A landscape with many valleys, sampled at points; each row gives a point and its height.
A ball rolls from a point to the lowest of its 2 nearest points, and stops where none of them is lower. Distance is the straight distance between rows; heights are no part of it.
fupa height 3.39: [204 179 102 126 164 147 142 117 137 100 141  86 117 120 158 159 112 166
 145 103]
fivaz height 2.88: [131 128 123 167  92 130 187 136 125 128 104 138 207 124 111 122 168  96
  98 140]
baruv height 3.40: [110 149 162 109 118 149 144 153 131 138 116  88 130 124 183 138 105  51
  97 138]
sur height 3.26: [ 79  86 146  82 133 139  65 136  95 196 143 102  87 161 126 165 108  96
 156 157]
karev height 5.56: [122 159 144 139 148 120 100 102 144  92 160 106  61 116  95 143 100 130
 146 138]
zofog height 2.93: [192 133  85  93 156 127 117 156 106 122 131 133 121 141 172 147 134 208
 177  99]
lonom height 1.05: [118 105 104  97 140 165  74  79 151 202 132 104  80 186 122 160 114 116
 140 125]
miga height 4.95: [162 178 143 127 154 145 156 139 136 112 123  76 124 122 174 144 105 104
 104 120]
repar height 2.53: [157 105 122  95 153 116 122 193  96 132 115 135 135 117 196 133 125 171
 153 115]
Pegin height 5.19: [ 96 131 145 143 117 117 152 186  98 144  64 147 186 103 142  99 147  87
  82 122]
Lapi height 4.44: [ 94 124 133 176 128  90 133 176 113  87  92 173 111  79  71  79 148 104
 123 124]
loza height 3.13: [122 148 157 101 141 148 121 168 121 150 112  72 100 117 177 160  92  62
 109 139]
pev height 4.05: [126 135 110 128 147 139  65  55 152 147 167 131  86 164  93 142  99 142
 145 121]
Bib height 6.79: [ 67  96 140 103 109 137  61  79 128 173 167 140 102 167  87 138 103 101
 146 159]
Zino height 2.31: [173  89  81  94 125 130  94  98 133 160 150 170 113 182 144 124 126 189
 163  94]
Vun height 2.52: [121 142 135 153  97 147 184 130 132 126 108 121 185 122 137 122 156  83
  93 138]
mazik height 4.59: [164 182 138 137 155 154 190 144 135 111 106  85 168 130 168 130 116 113
  90 111]
Dar height 4.22: [151  77 114 130  97 125 157 103 134 128 139 148 192 145 139 121 162 189
 135 122]
zes height 3.27: [ 78  91 136 123  70 132 118 105 134 132 152 155 147 122 112 134 155 101
 124 148]
voki height 3.84: [159 104  88 118 131 140  84  50 169 149 165 153 115 175 117 116 113 161
 143 100]
gevo height 5.15: [147 160 140 128 133 139 133 127 135 110 140  92 112 117 156 149 110 107
 120 128]
pim height 5.75: [126 185 139 165 135 142 183 122 142  98 121 113 144 101 111 118 139  85
  84 124]
Les height 5.69: [120 131 131 157 130  90 138 193  85 125  46 165 190  95 100  84 144 120
  88 114]
Tep height 7.19: [ 80 164 169 121 134 127 135 164 128 126 120 110  99 100 136 121 105  48
  96 152]
tak height 1.70: [173 121 105  84 111 145 157 121 135 168 104  69 131 155 200 155 122 134
 136 132]
tik height 5.70: [128 168 140 159 151 117 126 108 147  67 159 118  66 102  86 122 102 139
 148 132]
befa height 5.87: [ 89  96 152 129 105 106 111 152 113 114 144 164 132 104 121 124 149 122
 134 144]
sugeb height 5.53: [111 192 150 151 146 133 163 146 138  96 106 112 110  95 118 102 117  79
  85 119]
zer height 4.30: [132  82 118 137  92 122 125  90 135 118 154 169 178 138 115 117 163 185
 134 116]
lezak height 6.96: [ 56 146 136 128 108 131  92  69 151 124 161 123  85 126  69 135 107  82
 146 173]
Vete height 6.44: [136 139 138 150 174 102 145 199  83 108  55 153 172  92 128  83 115 159
  83 105]
der height 4.19: [124 130 119 118 122 138  84  63 160 137 168 120 104 150 113 144 105 128
 131 124]
sudu height 4.16: [115 122 117 191 118  77 139 165 104 101  86 183 137  81  54  83 158 106
 127 123]
zuped height 6.48: [145 185 137 185 166 120 178 159 130  87  86 129 147  92  73  86 138 131
  97  99]
Med height 4.75: [ 88 132 153 153 142 100 129 178 115  92 103 159  97  79  99  93 122 100
 115 134]
vove height 6.70: [ 65  94 141 108 117 119  61  91 117 158 176 167  96 165  80 122 112 123
 164 162]
Gisi height 6.49: [ 66 101 162 109 143  97  73 146  98 131 165 150  75 120  84 121 108 136
 173 164]
seg height 4.73: [114 128 155 132 135 123 155 192  97 130  75 140 179 112 166  99 136 114
  86 123]
lipit height 6.51: [161 144 134 170 146 126 170 155 122  95 121 138 176 106 121 122 146 160
 112 119]
Bibeg height 6.90: [161 132 137 150 188 112 157 193  90 102  81 147 176 105 159 102 116 180
 105 108]
lifib height 3.33: [143 108 141 117 140 108 116 168 105 113 132 145 134 107 165 133 130 165
 148 119]
kezes height 1.53: [100 112 122 105 117 163  78  59 169 181 140  82  93 174 119 158 100  92
 128 142]
nanam height 6.60: [ 71 101 151 109 132 101  65 109 104 134 173 169  84 147  73 117 110 142
 173 160]
tapo height 1.92: [184 115  89  86 116 136 153 110 136 157 111  81 140 162 189 145 135 164
 148 115]
Gaz height 6.45: [134 110 119 111 156 108  66 116 110 127 173 173  81 153 106 136 113 181
 176 110]
butog height 4.45: [165 120 104 142 122 141 146  64 161 106 165 130 172 136 119 124 144 184
 127 111]
lovit height 5.68: [101 111 143 146  95 121 139 148 114 120 126 153 154 104 127 122 155 105
 114 144]
sog height 6.20: [137 138 115 196 117 110 151 117 133  73 136 164 135  84  55 108 165 147
 130 130]
Rim height 3.91: [150 110  86 135 150 144  64  49 168 160 167 154  91 181 102 123 102 149
 147 111]
bovor height 3.72: [131  75 107 115 113 128  79  64 156 162 173 177 123 182 116 111 119 145
 144 116]
fino height 6.38: [126 113 127 124 142  96  80 103 117 104 181 182  87 137  89 126 122 194
 166 113]
nago height 6.87: [ 67 118 127 114 105 139  75  62 153 149 164 130 106 156  84 135 107  98
 139 160]
davop height 4.42: [134 122 100 142 118 137 101  39 182 113 179 143 145 150  97 106 128 155
 127 113]
Piga height 5.03: [ 90 139 160 136 150 109 121 168 125 103 127 136  84  92 116 108 104  92
 123 146]
navo height 2.73: [ 74 149 135 150 100 132 142 100 146 109 145 131 108  98  99 133 136  64
 115 158]
Lani height 7.13: [ 76 181 165 134 144 127 132 151 139 110 116  99  64 100 109 113  91  43
 109 156]
nit height 7.29: [ 94 162 168 116 152 126 137 183 116 127  93 122 118  96 148 106 101  67
  79 130]
biz height 1.87: [108 133 129 108 106 161  94  67 169 158 147  72 105 149 133 160 107  78
 121 146]
femes height 4.33: [127 117 114 123  97 144 105  53 171 127 166 124 139 151 118 129 128 129
 124 126]
kir height 2.33: [144 115 128  77 141 139 113 184 111 172 103  83  98 134 199 165 113 111
 148 128]
Lik height 2.77: [136 130 147  92 146 139 124 184 109 154 102  89 112 122 204 149  97  88
 121 126]
gor height 2.38: [175  99 107 103 135 116 155 147 105 132 124 132 161 144 187 134 145 194
 155 117]
zede height 2.97: [ 86 164 129 176 115 126 152 107 144  92 128 138  99  90  75 116 145  76
 121 145]
soveg height 7.09: [ 79 176 162 135 134 141 116 125 144 120 138  87  66 109 107 142  90  49
 121 168]
datus height 3.81: [168 192 122 163 149 147 160  86 158  71 158  90 115 105 112 130 114 136
 114 118]
Sapo height 3.20: [111 178 126 187 125 131 174 104 153  74 131 128 101  91  67 111 142  94
 111 135]
kon height 6.18: [102  86 138 152 103  89 104 140 106  98 151 195 135 106  88 111 162 174
 148 129]
Mube height 3.19: [141 115 109 180  90 130 175 116 134 118 117 145 206 118  93 129 172 133
 115 138]
fidez height 1.86: [139 100 127  75 120 137 102 141 121 175 122  93 103 154 174 169 125 124
 154 123]
sim height 7.04: [ 78 162 148 130 121 130 105 102 145 116 153 100  74 116  99 139  98  69
 134 171]
Fomav height 2.41: [144  61 115  65  88 115 126  95 136 190 126 131 128 175 167 129 135 151
 144 123]
segi height 2.19: [180 124  81  71 130 155 113 152 126 178  96  92  90 161 179 165 137 167
 154 112]
turos height 6.54: [142 116 110  91 149 122  70 136 108 145 159 148  81 152 126 151 121 174
 173 109]
molu height 6.11: [ 80  85 167 109 129 100  95 185  98 127 138 166 115  94 139 121 126 125
 141 148]
Rano height 2.21: [145  86 117  68 101 123 120 121 129 177 122 113 122 165 178 148 131 141
 152 120]
fis height 3.57: [192 181 110 143 159 154 148  93 151  92 150  76 119 114 146 152 111 148
 125 108]
gup height 2.20: [188 100  72  88 126 130 128  85 143 157 136 140 141 180 158 121 132 197
 154  97]
rami height 4.14: [116 111 152 122 112 129 160 174 111 141  96 126 175 126 182 115 140 105
 102 136]
lavan height 5.31: [115 171 158 142 155 125 143 156 134  91 122 111  87  93 129 116 102  92
 105 127]
gibag height 5.92: [148 186 120 182 124 155 201  99 153 101 119 114 179 113  89 124 148  97
  86 129]
Rovuf height 3.61: [111  72 122  99  94 126  93  79 142 150 167 168 137 168 127 116 131 150
 141 125]
dem height 3.83: [145 111 135 123 118 125 139 132 121 115 141 138 155 123 158 138 144 159
 136 121]
sez height 4.07: [151 112 123 139 111 139 159  98 142 115 143 126 178 135 142 132 146 160
 124 124]
vafar height 1.67: [169 125 107  79 159 126 119 204  94 145 102 113 118 125 206 151 119 160
 159 118]
Det height 2.68: [114 170 148 133 136 137 181 170 113 141  59 108 202 127 144 105 138  95
  67 113]
mab height 6.07: [117 132 130 165 114 119 134 110 133  85 150 152 124  96  87 118 147 147
 131 130]
bevi height 6.26: [160 177 133 187 154 129 181 142 137  88 106 126 163 103  95 110 141 143
  96 114]
Kurev height 3.50: [142 172 125 177 131 133 160  91 158  68 154 117 116  94  83 119 133 130
 115 129]
dal height 6.28: [110  87 139 135 118  94  92 120 116  94 170 193 117 123  93 114 146 187
 155 122]
refa height 3.69: [121 123 155 106 106 139 154 166 122 149 102  96 154 132 195 135 123  75
 101 138]
lopef height 3.00: [ 91 128 138 126  92 133 121  95 147 119 157 132 123 119 120 135 135  88
 122 152]
nep height 5.49: [ 87 122 146 152 101 118 149 170 107 132  98 156 159  98 127 109 156  80
  98 135]
Deti height 2.71: [174 101 108 119 132 118 184 153 114 134 109 115 187 152 189 133 140 190
 143 128]
roze height 1.40: [122 100 106  82 145 162  75 112 126 208 125 114  67 188 126 166 119 128
 151 128]
Puli height 5.90: [106 144 148 157 133 107 122 130 132  73 148 144  86  92  93 114 126 132
 137 138]
meti height 1.33: [150 117 128  93  99 151 133 111 146 159 119  69 119 147 182 161 116 103
 124 133]
sila height 3.15: [160 105 123 127 131 121 204 159 119 136  93 108 206 157 188 128 140 162
 116 137]
divig height 4.39: [156 105 107 146 120 126 129  71 146 104 169 161 169 137  99 113 149 199
 139 104]
dit height 1.63: [137 125 125 100  98 160 118  81 164 159 128  60 112 153 159 165 111  87
 115 133]
dekip height 6.80: [167 135 134 154 173 114 160 172 106  94 115 142 165 102 146 109 131 178
 123 110]
Lopuz height 2.94: [ 96  73 135  76 105 134  83 112 123 192 148 117 101 177 135 150 114 106
 152 142]
sufik height 3.53: [ 74 122 152 106 153 153  60 117  98 184 146  87  68 154 101 166 101 100
 159 167]
gupas height 3.17: [206 153  85 116 163 138 143 127 121 107 134 111 133 132 168 151 127 196
 162  97]
Vifed height 6.06: [159 171 119 194 129 135 195 127 143 108 107 132 198 112  76 127 152 124
  93 127]
toz height 1.72: [139 103  90  71 141 167  82 143 122 205 115 112  66 183 147 167 132 153
 159 119]
mib height 6.03: [ 79  76 144 136  93  97 103 160 101 121 142 194 135 100 103 115 166 140
 142 146]
lavuz height 3.78: [133 134 116 192 111  98 154 158 106 113  93 171 176  92  69  97 170 109
 113 124]
ven height 2.72: [174 112 106  92 134 122 115 138 116 132 137 138 127 144 170 140 135 193
 166 104]
suvaz height 2.67: [113  55 128  71  89 125  95  99 135 193 144 138 118 180 143 136 124 121
 144 134]
nodi height 3.71: [151 129 135 149 135 130 186 157 120 123  96 117 201 139 162 123 140 144
 106 127]
fedek height 1.82: [113 172 152 144 125 147 181 153 124 126  92 107 172 121 150 110 136  77
  82 124]
Baga height 3.47: [ 86  73 124 108  73 129 102  87 137 145 160 167 149 152 115 120 150 128
 132 136]
Seke height 7.46: [112 163 163 102 158 135 145 183 107 138  80 103 144 111 187 111  96  79
  77 114]
Digok height 3.43: [148 125 114 195  99 109 166 133 117 117 111 171 202 105  69 119 175 134
 118 136]
ked height 4.20: [167 158 136 145 155 142 191 148 129 112 105 102 184 132 160 127 126 140
 103 121]
sokuz height 2.22: [182 127  89  78 138 135 118 178 111 154 100 101 110 146 196 157 127 169
 170 111]
Kekat height 5.42: [127 167 132 130 156 141  89  95 141 119 157  83  68 126 107 163  94 116
 140 141]
Raso height 6.34: [ 68  89 161 109 146  85  76 182  91 126 150 167  90  99 104 116 119 137
 162 159]
pak height 6.41: [136 180 121 196 139 109 178 136 137  82  91 144 132  90  49  90 150 104
 111 108]
rera height 1.96: [166 115  83  72 137 152  85 152 120 182 114 118  78 175 155 161 134 173
 164 106]
roka height 6.29: [130 148 116 199 122 103 163 128 132  78 110 158 123  85  51  97 162 114
 123 124]
bof height 2.07: [190 107  85  91 118 126 160  95 138 149 125 108 150 161 172 130 137 188
 149 115]
lep height 5.30: [132 156 134 125 137 148 107 102 143 120 148  82  91 126 137 162 102 101
 125 132]
Figet height 6.08: [118 138 144 149 154 105 141 198  90 112  54 164 155  87 114  75 125 126
  82 109]

For each start below, name the point where the ball stops.
pak -> gor
karev -> gor
fis -> gor
femes -> navo
Piga -> fedek
divig -> vafar
butog -> vafar
Zino -> meti
davop -> navo
molu -> fidez
sur -> fidez

Call two points neighbours if one is among the 2 nearest of the other. Go from one point of each pair to the other, from neighbour to neighbour, staying as low as possible. Name the highest point that can't be avoided.
gor and bevi -> zuped
meti and vafar -> sokuz
meti and navo -> voki
gor and navo -> datus
meti and lonom -> biz
